Each row is a point on a tangle of strands that fork and nearly touch. The rows are in no order.
(in the rows, 128 means zero)
Two points are linked if the straight distance between their rows is under 219. Some points are linked to none.
Mon: [171 104 140 141 158 135 109 126 159 105 116 122 139 119 105 154 111 154
 174 112 124 149 123 157 162 153 110  81 141 140 150 132 116 147  98 164
  83 143 172 160 106  80  68 121  64 140 168 107 159 118 105  69 111  81
 122  98 106 103  95 138  98 157 147 116 113 118 136 143 160 138 151 121
 104 117 125 111]
Kopu: [ 81 136 130 191 167 128 134  73 117 114 123 138 151 150  39  85 151 131
 104 135  94 132 142  50 124 107 146 111 119  70 146 151 114  68 178  97
 136  71 133 134 123 108 103  85 102  93 126 170 172  87  77 138 157 139
  88 122 167 152 147 183 129 155 167 126 127 151 130 113 136 118 149 171
 112 102 134 143]
fik: [ 81 115 187 101 123 118 176 147 108 115 203 160 152 197 143 143  88 152
 106 101 105 152  63 141 132 106 138 139 117 141 161 154 137  77 111 127
 163 171 195 129 132 195 150  90  83  89 206 136 153 203 141 104 151 126
 158  91 135 148 153 118 150 108 113 162 104 155 115 134  87 128 107 117
  72 124 127 152]
Laniv: [ 57 122 154 147 130 139 144 101 108  88 187 128 115 140 100 122 111 124
  94  91 105 109  82 119 162 142 149 126 114 105 138 175  93  59 146 168
 164  76 107 122 131 128 110  99  69  94 174 141 142 149 119 130 180 121
 146  99 167 112 187 170 110 103 128 175 100 166  82 129 133 103  97 131
 117  90 130 147]
nuvi: [ 87 119 187 121 136 128 140 154 106 106 188 133 142 156 153 140 127 146
 130 126 126 144  59 142 127  63 165 117 118 156 138 165 145  68 132 143
 153 160 179 124 140 162 129  97  98  88 185 137 152 171 127  93 167 113
 146  90 107 149 133 117 136 113 118 170  92 142  98 158  83 116  91 138
  88 162 136 146]
litav: [154 146 145 136 119 110 172  72 142 159 137 166 122 152  79 115  94 160
 133 106 110 149 145 106 150 174  86 175 100  72 175 102 133 148 112  79
 125 125 155 155 103 161 133 117  65  98 152 139 157 119 128 157 110 130
 131 132 139 122 164 127 110 132 153 109 144 146 162  97 174 135 132 134
 105  87 125 113]
kur: [208  80  94 135 127 141 142 160 180 148  95 131 110  92  84  90  86 160
 166 170 163 152 213 115 118 119 104 168  93 128 131  93 102 220 102 102
  96 170 157 129 104  75 127 175 150 170 104  86 116 103 121 161  78 123
 101 169 110  97 154 113 110 123 133  70 155 109 167 102 122 147 150 116
 111 169 109 133]
giv: [145  90 133 189 128 125 100 134 136  88 153  63 160 101 155 112 110 110
 114 101 140  90  65 177 118  99  83  80 139 158  77 160 131 204  80 178
 123 135 123  98  92 118 131 175 132 125 153  80 144 154 151 105 100  92
 132 124 104  73  96  91 134 170 113 118 119 102 126 188  76 154 113 130
 118 131 132 100]
Bar: [162 103  66 143 149 147  95 153 183 153  85 137 131  74 139  98 103  91
 197 146 164 138 185 129  77 116 121 104 149 149  59  80 127 196 130 155
 120 112  37  86 152  95 127 145 189 192  65  93 121  89 145 128  95 151
  98 128 144 129  95 128 168 148 130 137 143 130 140 178  94  99 140  97
 181 157  96 127]
tere: [179  87 129 119 135 154 133 170 169 114 106 128 108  99 113 102  97 155
 179 160 161 167 174 125 108  94 135 127  97 106 140  99 112 146 106 107
 108 155 182 145 129 138 123 155 137 135 124 133 133 113 108 120 101  81
 119 151 131 112 133 105 115 141 131  99 141 111 163 137  89 136 131 105
 100 150 128 137]
Linog: [136 141 136 124 152 136 120 150 159  87 167  79 151 107 150 176 160 115
 136  90 100 145  19 185 151 138 127  51 163 191 118 170 174 136 136 171
 119 132  94 105 106 110 112 159  97 108 193  87 141 150 156  98 151 104
 119  60  77  96  86 151 137 110 156 195  75 121  74 165  94  98 105 117
 168 143 125  70]
lof: [105 191 153  42  98 102 183 123 121 174 137 149  96 146 152 170 187 136
 152 133 106 165  92 137 143 144 119 167 124 105 160  93 141  79  96 136
 149 155 113 162 146 201 183  80 105 104 168 190 120 132 158 140 155 136
 158 127 120 168 151 132 127  47 127 125 146 142 100  99 155 123 113 135
 162 118 117 141]
Gefan: [166 146 108  83 158 135  81 161 176 130  87  93 153 113 135 191 147 125
 164  97 125 159  79 162 130 148 148  42 176 184 124 123 119 155 100 172
  93 136  69 138 124  84 111 147 108 137 119 127 132 123 143  86 132 111
  96  91  95 109  46 148 115 127 142 162 106 110  90 153 149 134 143  84
 220 154 126 111]
Guto: [189 124 123 114 154 127 101 153 173 108 101  85 141  88 104 155 125 151
 185 109 137 166 102 159 138 179 123  59 139 146 147 116 113 141  96 161
  78 126 112 174 109  55  81 155  60 146 154  94 157 120 107  90 137  96
 124  84 107  86  86 149 110 121 169 182 122 111  77 171 170 116 147 113
 191 111 116 118]
ruroz: [ 76 155 124 164 134 112 138  70  82 119 158 157 118 149  74 119 123 118
  70  84  83  67 121 106 176 196 130 161 135 107 144 174 114 108 183 141
 148  81  96 115 122 124 116  81  68 100 125 159 139 137 103 149 157 147
 127 124 141 127 159 177 124 130 133 148 121 143  84  87 158 126 125 133
 120  68 129 125]
rusa: [152 151 150  89 103 107 164 118 146 158 143 133 121 128 162 133 132 135
 131 121  88 155  56 172 144 121  86  99 139  90 146 121 160 136  90 136
 149 146 166 136 101 178 163 149  80  97 199 104 125 151 166 120 134 107
 148 106  97 108 134 124 117 122 128 129 105 139 146 104  88 137 103 123
  99 122 123 100]
safem: [181 139  84  86 131 165 119 147 156 167  59 126 123 112 149 152 107 111
 142 132 136 125 191 146 137 136 120 104 133 157 120 105 110 196 105 147
  88 142  97 110 153  53 133 140 186 173  82 106  84  97 152 103  82 161
 104 136  77 139  62 107 114 154 119  62 135 121 156 104 119 159 141  89
 143 165 114 116]
kiv: [ 93 134 143 194 171 105 118  63  87 128 149 187 171 179  98 126 125 125
  99  96  70  89 109 134 128 116 127 112 136  99 152 202 133 120 156 127
  93 122 138 130  86 148  88  54  93  72 147 128 159 111  93 111 112 138
 145 122 124 164 111 153 141 185 131 125  95 175 134 112 125 134 168 153
  74  81 146 118]
dured: [153 117 114 227 156 134 106  95 117 118 106 122 124  96  83 100  97 112
 147 127 135 111 151 107 140 134  78 131 127  81  96 120 114 170 119 135
 112 105 112 121  86  80  74 134  82 132 137 102 163  76  80 129  94 119
 100 129 129  98 120 156 124 170 153 102 131 134 161 157 152 122 119 160
  86 125 128 111]
refi: [107 179 137  99 113  95 143 130 112 154 157 127 118 115 188 147 173  96
  88 117  86 124  35 186 136 110 101 106 162 122 111 136 167 124 118 167
 138 134 131 115 114 162 158 137 103  98 187 121 112 146 174 129 162 107
 134 105  83 122 112 139 133 104 126 137  88 121  96 108  88 115  87 122
 122 141 137  84]
Sil: [112 115 154  94 126 126 156 149 107  97 169 155 131 182  88 157 122 175
 146 121 133 139 154  76 168 185 147 192 107 185 180 128 120  61 155  86
 151 145 163 149 160 162 148  85  99 130 111 175 145 159 103 119 139 135
 151 133 148 159 167 117 134 107 114 141 148 118 110 109 182 143 141 123
 129  83 124 173]
vob: [103 146 135 196 128 110 101  86 101 115 144 103 153 125 140 115 113  76
  80  94 109  64  75 156 151 144  86 133 135  99 101 154 139 145 107 166
 126  83  94 109  90 115 107 142  92 108 174 104 145 125 126 128 139 117
 134 129 117 103 115 170 125 161 118 116 117 120 112 133 120 123  98 135
  96  88 130  91]
Zakez: [155  78 130 140 124 148 119 160 141  93 138 100 139 113 165 107 108 124
 133 127 143 126  90 181  98  55 119  68 137 153 123 155 124 218 100 153
 136 179 177  96 110 129 168 187 151 117 140  83 129 156 148 104  79  86
 148 124  99  87  95  61 124 153 106 121 101 118 157 166  39 180 127 113
 111 160 137 127]
vor: [130  88 147 141 140 120 114 154 117  57 181 106 136 108 121 164 119 155
 138  90 126 124  75 161 176 186 136 140 123 209 147 162 123  81 167 180
 106 138 143 138 127 126  76 115  80 135 172  87 137 164 106  91 158  85
 165  85 112 114 122 129 117 116 105 170 105 120  66 150 135 143 151 145
 114  90 128 154]
fot: [123 156  76  89 112 146 143 125 133 186  89 125  94  69 178 107 168  82
 138 161 122 163 188 157 107  63 116  97 128  84 101  70 132 152 139 158
 162 113  64  95 171 162 161 148 216 145 114 120  76 101 152 163 115 158
 151 148 143 155 123 116 130 113 132 109 137 135 152 118  73  85 126 114
 168 167 131 132]
Velu: [146  95 107 218 172 120 112 104 103  92 123 123 121  93  56 123 111 140
 161 132 144 126 170  90 144 164 117 153 129 137 113 141  96 145 166 132
 120 113 133 132 108  66  72 117  96 158 113 100 172  96  66 138 115 115
  96 132 132 103 130 135 138 161 160 122 145 122 134 143 185 134 154 184
  91 103 127 119]
rup: [ 81 145 164  81 104 137 148 151 104 148 128 144 127 166 151 173 160 122
 100 173 124 133 180  79 120  85 192 155 116 137 155 145 139  48 155  85
 119 151 138 122 168 167 163  85 203 123 108 184  89 133 145 126 128 158
 134 150 136 206 129 144 126  98 112 121 132 119 141 104 138 115  94 126
 113 139 143 178]
koga: [123  68 155 140 146 113 132 132 113  68 188 143 162 147 126 164 105 157
 135  95 113 123  84 177 160 153 119 127 130 192 152 187 124 112 151 171
 102 173 198 137 109 135  77  98  77 124 207  80 151 188 106  76 135  85
 177  89 125 121 122 106 122 154 109 142  96 121 115 143 126 162 167 137
  58  85 127 158]
Vobeg: [108 169 139 149 134 122 102 103 110 125 128 129 115 116 137 145 168 115
 157 146 145 131  97 115 143 129 150 127 141 114 111 133 137  69 168 147
 136 108  61 147 138 124 102  99 113 109 121 152 131 104 127 123 185 140
 133 138 125 144 137 186 127  80 122 174 106 145  77 134 153  87 102 143
 164 147 158 136]
delap: [ 90  86 145 103  95 168 116 153 130  99 161 113 107 134 144  93 106 150
  88 167 145 108 155  79 101 117 177 121 100 144 121 124 100  78 132 111
 167 109 165 122 175 126 147 138 195 153  81 165  86 168 133 151 146 144
 145 135 199 125 196 133 126 129 129 132 151 117 153 132 120 125 120 125
 124 129 118 171]
fol: [118 130 172 106 105  96 175 110 128 146 172 166 149 190 164 139  92 137
 107 105  89 147  67 165 124 126 112 126 131  97 160 149 157 128  90 122
 144 167 189 141 100 201 150 118  77  84 207 107 143 185 168 109 122 121
 162 118 118 129 142 121 143 136 111 139 108 159 148 102  88 141 120 117
  62 111 129 127]
Zuf: [132 121  97  93 173 145  62 179 195 122 105 104 155 105 170 185 153 100
 160  94 119 135  91 173  98 126 143  70 187 208  95 129 136 184 142 170
 101 138  31  91 123 128 130 147 162 152  76 117  99 123 165 101 112 127
  90 102 119 122  59 136 130 143 138 181 109 112  92 190 125 123 133  94
 224 155 116 103]
Fir: [119 122 168 116 153 133 121 151  96  94 153 177 151 180 107 179 141 159
 169 123 125 133 138  91 159 133 166 159 115 169 170 161 138  61 171 105
 103 170 166 150 142 154 115  65 104 114 118 174 148 133  97  80 140 115
 142 135 122 179 128 129 133 132 113 130 126 134 118 123 158 142 143 127
 106 113 147 165]
favil: [152 121 115  67 116 141 110 175 143 142  93 143 112 119 143 156 155 133
 197 162 176 143 183 115 130 126 169 127 144 167 130 108 127  95 144 113
 112 146 105 164 170 103 135 131 174 174  69 119 111 103 119 102 126 150
 136 151 104 162 103  98 145  98 117 161 146 118  92 135 146 108 153 112
 171 154 130 151]
vutu: [104 101 103 233 160 119 107  90  66  78 143 124 132 121  63 118 115 135
 110 123 135  79 148  73 143 166 131 157 131 150  98 186 105 119 189 135
 154  88 105 106 128  79  78  98 137 155  81 124 160 119  72 141 128 148
 102 143 136 114 137 147 162 161 137 132 146 121 125 130 170 153 148 190
  91  93 122 135]
Temon: [130 155 122 155 128 104 176  60 129 158 122 181 157 186  82  93  97 135
  66 103  72 139 150  81  97 126 123 145 124  47 174 121 144 139 132  59
 125 110 154 150 105 188 122  89 103  58 129 155 169 108 121 149  98 128
 121 148 147 155 142 141 143 150 132 106 136 192 190  86 141 126 173 142
 108  85 127 124]
lokis: [169  82 100 166 106 137 137 114 129 124 116 110 124  77 127  84  71 131
 108 157 156 106 160 106 134 125  98 169  85 127 109 106 112 228  90 125
 127 152 144 103  88  99 109 182 165 156  86  87  92 120 118 177  87 141
 114 171 128  85 148 130 119 154 108  72 163 101 159  97 123 164 127 140
 114 158 118 138]
dus: [ 68 148 183 144 136 109 122 135  96 121 181 118 143 149 150 137 161 120
 100 136 130 133  58 139 102  40 177 116 131 154 105 181 131  54 146 156
 159 137 127 111 142 144 119  92 128  73 173 154 145 166 144 114 188 129
 136 108 119 158 149 151 120  91 115 172  78 157  64 164 104  87  75 148
 121 180 146 146]
Raku: [149 117 162  69 107 127 168 153 140 107 161 145 128 149 108 137 105 179
 165 109 141 157 114 125 167 195 118 183  95 163 182  88 117  89 118 102
 148 151 173 159 147 178 148 124  81 136 147 151 134 159 125 116 130 111
 158 126 138 134 166  93 116 100 113 141 142 111 103 125 163 157 143 123
 131  81 117 158]
lekat: [170  74 130 160 142 102 154  97 137 114 151 142 137 115  61 118  75 193
 127 126 127 154 167  99 155 174  85 187  94 124 168 123 115 185 131  93
 104 157 186 139  78 135  94 133  75 126 150 107 151 141 104 153  89 110
 128 147 127  92 163 112 100 161 156 101 154 116 160  97 200 157 163 159
  80  89 123 143]
suraf: [ 90 152 118 177  97 126 117  97  83 145 118 131 144 176 153  84 100  77
  31 139 124  69 128 122  94 100 131 152 131  71 134 144 114 157  80 110
 137 120 131 106 111 151 147 132 164  76 119 135  94 124 144 164 117 149
 142 159 171 140 130 117 125 150 107  92 137 161 174  94  95 150 119 121
  96 131 157 151]
Mil: [141 162 133 107 106 116 172 101 137 183 104 160  97 162  78 127 147 146
 170 133 148 160 173  96 134 148 103 187  95  77 161  82 138 109 110  49
 129 126 138 172 122 123 155 115 104 125 119 155 167 111 122 167 123 156
 119 143 143 150 165 103 127  85 153 109 170 143 153 100 178 126 131 136
 141 110 118 110]
mogoz: [148 134 121 127 150 134 135 120 141 148  91 190 144 191  81 149 132 153
 172 140 120 166 207  82 122 149 134 157 113 105 179 147 152 137 140  48
  75 166 172 168 118 112 114  88 129 130 108 163 179  86  95 117  78 140
  98 144 111 164  98 103 152 156 137  68 150 152 187  94 160 145 182 127
 113 120 131  92]
vusi: [101 182 108 166 115  99 143  64  85 150 111 152 121 150 103 103 129 101
  49 106  84  52 135 108 150 205  96 181 136  80 132 124 138 163 152 113
 144  83 110 112 108 123 137 108  93 105 119 145 117 118 118 182 150 153
 100 141 134 124 138 161 114 138 131 110 147 135 130  70 164 129 125 131
 117  95 125  97]
neli: [141 130 141 107 107 160 141 139 118 140 112 158 124 151 186 148 105 118
 102 150 118 123 153 156 121  90 142 155 108 120 161 143 128 149 117 110
  97 180 152 129 140 155 145 139 195 125 123 123  75 131 155 109  87 136
 172 152 102 165  95 100 132 142  98  98 130 133 176  92  90 186 124 108
  86 140 150 134]
fupor: [ 82 134 126 178  97 106 114  76  87 120 145 129 139 154 125  83  74  99
  31 109 106  50 101 115 136 166 100 157 120  90 124 159 115 177  94 145
 141 102 122 104  88 141 131 138 112  90 144 118 118 142 124 173 126 125
 132 154 153  93 152 137 118 169 115  97 148 127 130  92 132 153 118 129
  93  92 134 130]
gobig: [199 124  90 100 147 118 104 149 140 132  71  82 154 103 123 162 105 145
 137  94 133 123 149 148 134 178 121 108 155 179 119 107 108 191  92 149
  80 126 141 138 136  38 106 151 127 176 110 112 105 116 134 103 114 131
  94 128  89 104  65 126 110 176 115  70 149  94 138 115 174 176 153  86
 166 153 103 111]
zalim: [180  65 109 104 123 171 138 189 171  81 104 119 114  84 142 113 101 143
 154 150 150 150 155 166  95  75 142 104 122 168 148 110 100 194 130 141
 108 170 165 114 144 121 150 173 182 148 106  98 104 126 124 108  73  80
 142 151 120 104 108  84 110 147 103  99 128 106 159 138  63 176 155 104
 119 159 123 158]
Nuram: [ 94 118 138 131 101 145 132 114 134  96 164 111  81 101 115  88  88 142
  95 121 131 118  94 103 142 165 126 128 104  99 121 123  95  99 119 158
 180  74 127 130 137 138 121 147  88 141 137 136 115 151 116 155 162 120
 133 116 169  65 208 134 106 116 137 163 129 139 108 140 155 112 108 123
 126  95 117 135]
muni: [110  89 135 128  88 149 112 155  98  89 167 112 111 113 173  97  99 135
  78 136 155 101 107 135 114 113 149 128 110 169 105 138  97 136 119 145
 164 130 148 115 160 162 145 167 188 150  99 134  74 175 135 145 133 124
 160 150 158 111 159  88 132 129 100 143 125 106 121 129  98 159 121 119
 125 131 140 158]
Faroz: [114 101 132 137 122 139  93 175 108  96 168 103 136 107 189 121 140 112
  98 108 150 113  78 177 101  87 147 108 139 197  86 150 126 141 143 163
 147 135 109  94 153 172 148 170 185 139  92 119 100 164 152 129 120 116
 147 121 126 118 112  85 143 124 102 179  93 106  90 180  81 137 112 132
 144 153 147 126]
pepug: [147  65 141 160 157 128 104 119 131  73 142 143 153 151 124 157  90 153
 139 112 112 133 127 166 128 133  99  96 136 158 132 181 120 170 106 165
  90 170 213 150  88 114  65 105 102 121 185  84 158 158 103  72  95  73
 147 124 120  99  97 107 106 189 120  96 116 122 168 142 140 174 187 143
  51 111 137 146]
tanu: [ 94 163 139 108 127  92 143 137 118 121 193 110 132 131 171 164 160 101
  92 106  96 132   7 197 143 106 119  78 169 189 103 178 197 126 141 158
 134 147 125  94 110 123 135 141 102  89 208 104 147 164 167 115 156 126
 131  75  60 112 112 128 154  99 143 185  65 119  55 150  78  95  87 127
 130 163 139  82]
mida: [137 132  93 173 139 145  93 117 127 143  85 120 113  86 144  92 121  87
 159 150 168 109 166 117 112 120 116 124 143 109  64  91 131 132 130 136
 147  91  61 110 140 110 111 144 159 165  75 116 119  92 127 136 123 157
 101 140 146 133 120 149 154 134 116 122 134 128 146 158 111  99 111 130
 142 165 125 118]
tudo: [137 117 105  87 110 158 134 159 141 149  98 137 115 114 140 138 137 123
 172 166 170 134 241 112 123 108 167 139 119 157 138 108 124 109 149  96
 138 145 119 137 182 110 151 141 217 191  72 113  85 102 132 133 124 171
 141 156 111 167 121 103 147 108 111 131 154 109 136 118 110 109 138 111
 134 147 133 149]
topa: [104 126 120 173 160 135 118 105 144 143  78 120 127 132  65  84 153 124
 144 173 151 145 185  49 111  98 154 124 126  64 107 111 127  75 163  86
 142  85 129 131 123  91 115 120 117 135  97 158 169  84  78 161 150 135
  75 128 171 140 149 177 146 132 162 100 137 133 160 126 136  90 130 158
 126 143 137 128]
Babo: [189 155 127 120 105 116 144 108 161 171  97 113 116  95 149 102 123 124
 131 133 107 149 109 160 134 102  59 108 124  41 121  89 148 185  70 132
 121 132 142 122  85 148 141 168  96 101 165  95 112 109 146 144 104 112
 131 135 109  90 125 146  96 139 135  90 117 139 182 107 105 134  99 113
 119 139 122 101]
Sar: [157 126 126  93  95 122 167 133 137 193 102 140  86 141  92 116 149 156
 175 138 172 147 181 103 127 164 107 188 103 108 126  79 127 130 112  51
 155 114 137 171 132  80 148 143 122 188  92 117 156 126 134 182 132 177
 118 154 144 121 192  71 119  63 142 142 181 113 118 113 180 118 143 129
 163 112 112 111]
Kud: [102 140 116 174 146 115 178  62 126 129 127 147 147 167  12  70 122 153
  73 127  73 138 162  31 110 142 126 141 129  65 166 137 115  93 163  71
 134  82 150 139 130 131 128  79  99  98 116 179 168 117 103 153 127 150
  87 117 170 140 167 141 143 139 175 121 149 164 158  91 156 120 160 149
 130  86 113 124]
sud: [ 97 128 132 107 105 151 144 143 118 149 111 144 134 171 118 151 156 123
 137 173 149 117 240  64 125 112 187 158 113 143 153 133 143  62 166  55
 132 142 142 128 167 123 156 107 211 163  74 155 105 118 126 141 130 177
 123 152 125 186 132 131 147 102 123 111 152 110 157  97 135 112 124 131
 115 133 138 154]
puru: [151 175  92 121  97 120 145 105 107 190  68 155 122 167 130 152 159 118
 130 139 130  89 214 125 149 175 114 187 125 106 137 115 149 156 143  79
 104 136 112 130 132  78 155 116 166 161  81 103  94  96 142 157 106 205
 108 146  93 163 105 103 130 119 120  75 163 137 165  70 151 138 128 127
 136 140 134  88]
Kude: [164 150 104 101 105 132 138 128 148 172  92 121  98  70 161  89 143 103
 144 146 127 151 136 163 117  75  83  96 130  61 108  74 136 177  96 145
 145 124  99 107 125 156 162 171 146 117 131 109 103 108 142 155 109 123
 137 137 126 109 122 122 104 125 130  92 119 137 173 121  75 120 105 114
 148 162 119 110]
babut: [ 73 204 113 116 114  83 134 110 102 160 137 122 105 127 178 131 194  61
  55 134  84  98  65 170 118 126 104 140 161 102  97 122 147 107 123 180
 142 110  90 112 118 168 135 109 110  87 171 155  91 128 171 150 182 108
 139 134 119 141 129 159 124  78 116 134 104 123  79  88 116  94  93 124
 129 135 137 107]
Feb: [ 61 162 136 142 103 117 119 124  79 161 126 120 141 174 176 104 141  70
  29 145 124  93 120 150  76  61 158 140 134  97 125 162 115 107  95 133
 138 124 130  92 138 154 154 112 192  80 132 160  86 146 171 147 138 148
 152 147 163 159 130 105 129 120 105 115 111 145 146 109  92 126  93 122
 101 155 161 155]
zak: [173 141 104  83 106 106 143 126 140 203  79 134  84 106 129 117 161 144
 174 136 169 136 172 134 124 162 105 153 125  98  87  65 140 157 118  94
 134 106  96 163 137  60 146 163 129 194  92  95 137 106 132 168 143 186
 118 142 128 118 142 103 133  83 145 156 172 113  96 125 170  98 136 125
 188 122 105  97]
Reb: [140 151 126 188 155 123 106  80 120 123 117  98 136  87 110 127 126  97
 143 101 121 104 107 143 166 172  85 118 126  80 121 118 143 145 120 162
  97  85  72 125  96  69  83 134  65 128 166 102 153  84 111 115 146 130
 112 105 116 104 107 195 124 143 150 133 111 128 127 144 159 104 102 145
 130  97 133  83]
vul: [179 135  72  67 129 142 111 163 190 176  62 140 109  93 143 131 130 108
 199 145 155 167 188 152 103 112 128  77 145 133 100  74 120 202 117 157
 107 129  43 114 154  67 151 151 173 175  77  95 118  87 145 122  99 149
 104 127 115 133  86 101 136 141 145 116 129 131 131 139 112 110 145  87
 194 157 101 128]
koz: [125 162 161  32  89 118 180 143 134 159 154 146 103 140 144 147 140 165
 147 117 113 149  89 154 161 188 111 161 107 128 150  82 133  98  99 114
 165 142 138 159 159 196 192 130 100 128 159 172 111 152 155 148 147 130
 149 119 121 132 161 104 116  62 121 144 139 122  99 103 153 141 124 123
 154  89 116 132]
nopo: [ 82 184 139  66 105 111 158 127 100 169 126 133  97 141 167 164 203 118
 124 165 113 151 132  95 114  86 163 151 141 106 146 115 129  50 135 129
 145 146 103 142 161 192 161  70 167 108 145 194  90 132 151 133 158 144
 135 148 134 195 158 151 120  57 124 122 137 145 113 103 150  92  97 135
 149 151 137 166]
lat: [110 157 106 162 145 144 111 110 126 146  69 130 117 122 127 102 162  97
 145 170 148 121 174  95 100  75 144 119 131  74 104 101 138  89 138 109
 132  96  98 122 121 111 108 113 148 114 110 146 142  76 100 135 139 141
  99 143 157 163 119 163 141 138 129  89 134 142 173 126 112  95 111 142
 121 175 138 134]
bom: [138 109 129 159 155 124 101 146 138  70 166  55 182 116 143 170 126 115
 107  70 104  98  40 188 138 138 105  69 154 204  89 188 151 166 105 181
  97 119 117 109  97  97 101 165 118 135 185  84 141 163 156  79 126  89
 121  91  89  82  72 128 148 166 133 138 108  94  96 184 106 139 122 111
 130 119 111  82]
pap: [137  97 113 112 154 139  89 195 168  86 144  95 144 107 185 161 152 101
 132  86 132 124  75 192 100 104 143  73 182 214  94 138 141 195 155 159
 132 134  79  83 113 157 154 182 153 135  97  93 113 151 166 121  95  94
 118  91 124  97  84 100 138 144 124 177 102 110 106 211  86 134 125 116
 186 153 121  94]
palo: [ 84 146 120 118 110 141 115 133  98 155 125 115 117 106 188 107 165  81
  92 159 135 129 135 147  82  38 152 104 134 104  96 115 128 103 128 152
 155 102  92  95 166 162 146 133 204 120 112 149  85 135 161 141 143 142
 150 141 157 163 129 121 129 117 115 126 115 130 138 142  79  93  92 128
 145 182 142 144]
Fale: [ 91 104 131 152 125 150  96 153 108 120 149  93 151 106 180  95 142 100
 125 135 158 125 109 167  67  21 159  80 130 135  79 139 122 130 124 152
 163 113 105  82 157 158 157 158 198 117  98 141 128 160 150 128 127 123
 141 122 160 139 110  95 135 135 118 157 101 126 127 198  53 101  93 127
 156 186 137 122]
kot: [154 130 124 109 139 123  73 163 124 112 108 136 130 133 133 185 147 138
 168 132 157 115 137 123 154 181 153 139 157 204 132 137 129  97 158 150
  75 151 115 164 145  79  96 112 128 160  77 125 113 123 117  70 130 128
 133 138  92 143  84 126 128 119 113 155 130 111  81 130 173 137 157 119
 166 153 141 143]
Ruzi: [ 92 132 180  76 114 145 177 123 161 130 148 142 124 166 118 132 124 140
  95 126 112 179 126  74 106 114 153 141  97  80 177  93 125  61  95  77
 156 124 169 144 145 187 179 100 121  78 156 199 152 151 147 132 139 114
 124 125 191 153 178 151 127 105 142 105 149 147 166 117 133 117 112 126
 123 108 103 154]
Gugoz: [110 180  99 190 162 143  92  94 108 139  64 155 141 154 134 120 153  92
 125 144 121 101 147 116 111  84 127 124 143  86 110 134 143 116 133 118
 103 109 105 117  98 108  91  81 130  91 110 135 142  61 106 102 108 140
 104 141 126 165  90 161 139 165 118  76 113 173 167 130 115 126 125 148
  98 165 151 112]
satok: [186 123 128  53 108 123 133 162 145 125 125 101 133  89 162 133 129 160
 137 108 118 129  96 171 152 160 118 115 141 159 143  96 130 165 127 127
 119 142 150 132 134 138 170 195 123 149 132  98  79 135 147 135 115  98
 134 126  90  91 115 104 105 143 113 117 125  92 117 113 127 172 141 114
 157 116 124 120]
rikef: [143  87 115 134 114 134 130 132 149 106 136 100  79  79 100  74  75 169
 133 146 169 146 138  89 136 179 128 156 111 118 115  97  89 124 124 127
 170  86 145 143 136 123 105 165 112 186 103 115 125 140 109 164 138 132
 126 131 159  58 207 113 106 109 147 168 159 114 120 146 183 106 138 134
 139 108 110 139]
bok: [140 122 130 111 130 108  88 164 125  84 152 104 128 100 144 162 132 150
 136 103 142 113  94 145 163 206 140 147 138 209 124 134 132  97 172 155
 103 131 116 151 142 119 101 129 114 157 109 111 107 138 120 100 159 111
 144 114 101 120 114 139 129 115 103 179 122  99  52 137 166 136 151 130
 158 107 131 139]
ris: [168 120 107 105 120 116 116 142 160 148 106 104  91  68 129  85 114 152
 160 134 173 152 128 135 129 174 114 132 132 121  98  75 116 147 125 131
 148 101 104 154 133 109 126 178 110 178  93 105 133 105 111 164 150 141
 128 119 142  82 151 126 117 102 151 195 148 107  85 163 166  92 141 126
 189 104 108 113]
sabef: [ 98 104 124 206 158 141  83 127  81  84 144 117 141 156 109 130 126 126
 117 148 158  77 164  81 113 110 162 129 112 175  78 175 104  83 164 118
 126 117 135 106 131 112 100 113 180 133  74 141 139 122  87 123 136 123
 126 155 155 146 116 144 156 160 117 113 134 116 134 155 129 150 130 175
  84 135 145 165]
dak: [111 117 160  61  96 161 166 150 158 139 141 122  99 123 132 105 124 150
 128 157 131 168 143  93 109 105 146 128  84  88 158  85 119  76  95  86
 172 124 159 141 172 174 172 140 161 129 123 178 110 153 145 156 144 127
 137 134 184 134 189 121 112  96 144 115 154 130 163 120 121 110 117 116
 142 133 108 156]
sesin: [114 124 149 130 174 119 132 110 124 122 122 178 176 184  62 155 152 159
 169 140 108 157 177  50 128 131 157 137 108 116 178 159 155  76 180  54
  85 157 170 155 134 138 120  65 115 114 112 202 195  91  73 102 123 134
  98 133 125 179 113 141 164 157 139  99 151 141 143 110 146 130 177 145
 122  98 138 122]

A fork is a point with three links. Follow the links from the first point to the second and name the forks in between, in order.
rup, suraf | Faroz, palo
Linog, rikef | refi, rusa, palo, fupor
Gugoz, vob | lat, litav, fupor
giv, dus | refi, rusa
topa, Laniv | litav
Laniv, Velu | fupor
fik, ris | rusa, palo, fupor
dak, dus | Faroz, palo, rusa
Guto, rikef | Faroz, palo, fupor
Gefan, giv | Faroz, palo, rusa, refi

Follow the links from the first point to the second, and from the first to the third. Name the last point that the two ways share.
fupor, Ruzi, babut | palo
babut, rikef, Guto | palo
Feb, dak, rup | Faroz
Mon, delap, Zakez | Faroz
zalim, ruroz, vutu | fupor
nuvi, Reb, Sar | fupor
kur, palo, fik | rusa
